Points on a hilly landscape, in no order, each with its height.
A ball rolls from a point to the lowest of its 3 nearest points, and stops where none of them is lower. Distance is the straight distance between rows; heights are no part of it.
Sez: 7  5  -20  -17  4  5  16  -7  -14  26  height 322
mife: 14  -3  12  21  -1  27  -40  30  -19  2  height 870
vis: -14  -36  19  5  -9  -18  2  -19  1  -19  height 177
Gifuz: -2  -10  22  13  7  11  -23  13  3  -19  height 380
kegog: 7  2  -14  -12  1  11  6  -5  -19  24  height 370
rom: -15  -4  -8  -16  -9  -40  23  -26  1  -2  height 388
Rabuk: 0  26  -31  -25  4  -18  36  -14  10  19  height 410
tomid: -17  -28  13  8  -6  -9  -10  -13  -6  -17  height 188
pizab: 36  51  -37  -42  -22  -15  47  5  -2  8  height 540
Nok: 7  -30  13  4  -8  19  -28  11  -30  10  height 390
Vofa: 11  -28  3  -9  -19  17  -18  4  -45  13  height 506
fumaf: 2  12  -6  11  10  36  -15  15  -2  16  height 593
fopa: 5  16  -23  -8  9  13  16  -1  4  29  height 133
vikep: 24  1  32  35  -1  -12  -28  38  21  -38  height 458
Gelik: -17  -8  18  8  1  -9  -6  -16  15  -12  height 226
manin: -3  -12  0  -8  -3  6  -1  -5  -21  14  height 416
zasum: 1  -8  5  6  1  27  -21  8  -17  13  height 520
Dolo: 10  16  -31  -21  1  11  25  1  -8  28  height 242
Temum: 10  29  -45  -16  13  7  39  -6  11  29  height 378
moru: -19  -6  3  5  1  -18  9  -16  13  -12  height 253
dube: 12  0  34  26  -1  -11  -25  24  20  -40  height 423
Dore: -10  29  -26  1  17  10  19  -11  22  21  height 374
Zut: -2  -45  29  19  -21  -3  -13  -4  3  -35  height 172
kuzi: -2  -50  15  12  -19  -2  -16  -9  -17  -21  height 160
manot: 8  2  28  24  5  4  -30  27  6  -20  height 456
san: 5  -30  -6  -19  -16  -10  3  -6  -36  9  height 432
Sef: -3  11  -15  -3  10  22  7  2  2  22  height 236
niv: 2  -24  34  23  -11  -5  -22  6  16  -40  height 187
pavad: -1  14  21  23  12  2  -18  20  24  -23  height 433
pob: -6  15  -11  2  16  29  -4  15  0  18  height 389
gafit: -16  -22  -3  -6  -9  -25  8  -24  -6  -8  height 376
fodi: 2  20  -25  -30  -9  -37  37  -25  -4  13  height 473
Daba: -16  6  -4  -10  7  -12  18  -19  10  4  height 317
sek: -15  -13  10  4  1  -5  3  -20  3  -4  height 227
bepa: -4  -11  -3  -13  -9  -23  9  -20  -14  5  height 364
nuru: 0  -30  14  2  -13  4  -16  -6  -18  -9  height 191
mup: -15  22  -8  3  15  7  -2  2  18  6  height 330
gupo: -15  6  5  9  8  9  -2  -2  8  2  height 339
ter: 11  -28  32  28  -18  3  -33  21  1  -41  height 268
Rosab: -16  29  -12  1  22  -2  21  -15  31  13  height 344
dabaf: 9  7  -23  -28  -9  -7  25  -4  -24  27  height 391
bugul: 18  38  -36  -38  -5  -18  39  -11  -4  24  height 237
zelol: -9  -3  25  18  7  0  -16  10  16  -20  height 405
Gam: -9  -1  -10  -16  -4  -18  22  -21  -10  10  height 349
zole: 9  29  -41  -17  10  14  34  -2  7  37  height 337
Fuzaz: 6  15  -19  -30  -9  -25  27  -13  -14  14  height 451
velu: -8  -14  18  9  1  1  -13  -9  7  -10  height 206
Vatek: 12  -12  26  25  -2  13  -38  35  -8  -18  height 596
nuvoz: -9  14  -9  0  15  12  6  -4  5  17  height 296
bor: -7  -34  23  16  -16  -9  -10  -7  10  -36  height 159
Nad: -14  16  16  19  15  -3  -5  0  34  -13  height 436
mumos: 3  -57  24  8  -20  2  -20  -2  -12  -32  height 214
gubu: 14  -17  37  26  -7  -2  -34  31  3  -41  height 350
nolad: -13  26  -18  9  21  21  3  4  22  18  height 360
susa: 29  -7  38  26  3  -14  -36  45  3  -36  height 459
vev: -6  -24  19  5  -9  7  -21  6  -19  -9  height 229
poneg: 14  30  -33  -38  -11  -30  34  -8  -8  13  height 393
Sif: -13  -12  16  4  4  7  -15  2  -4  -2  height 230
Nofin: 30  43  -51  -34  1  -3  44  -2  5  28  height 429
nonu: 7  2  -16  -10  7  22  -3  4  -19  25  height 453
zud: 7  9  0  15  8  39  -32  22  -16  17  height 45
zik: 25  30  -39  -35  -5  1  37  4  -11  29  height 425
Bef: -24  21  -10  0  16  -14  15  -26  33  -1  height 318
nogul: -14  3  21  14  10  -6  -14  1  25  -27  height 420
ninir: -21  11  -5  4  11  -8  14  -14  19  2  height 293
babun: -1  1  12  9  10  15  -17  11  -5  -2  height 306

Two balls start at each pair of points below. Name the first point that both come to, or write -.
tomid and ter: bor
vev and zelol: -
Daba and Rosab: moru
san and Fuzaz: -
ninir and pob: -

For each start below, name the point where the ball stops.
Nok: kuzi
manin: fopa
susa: bor
Bef: velu
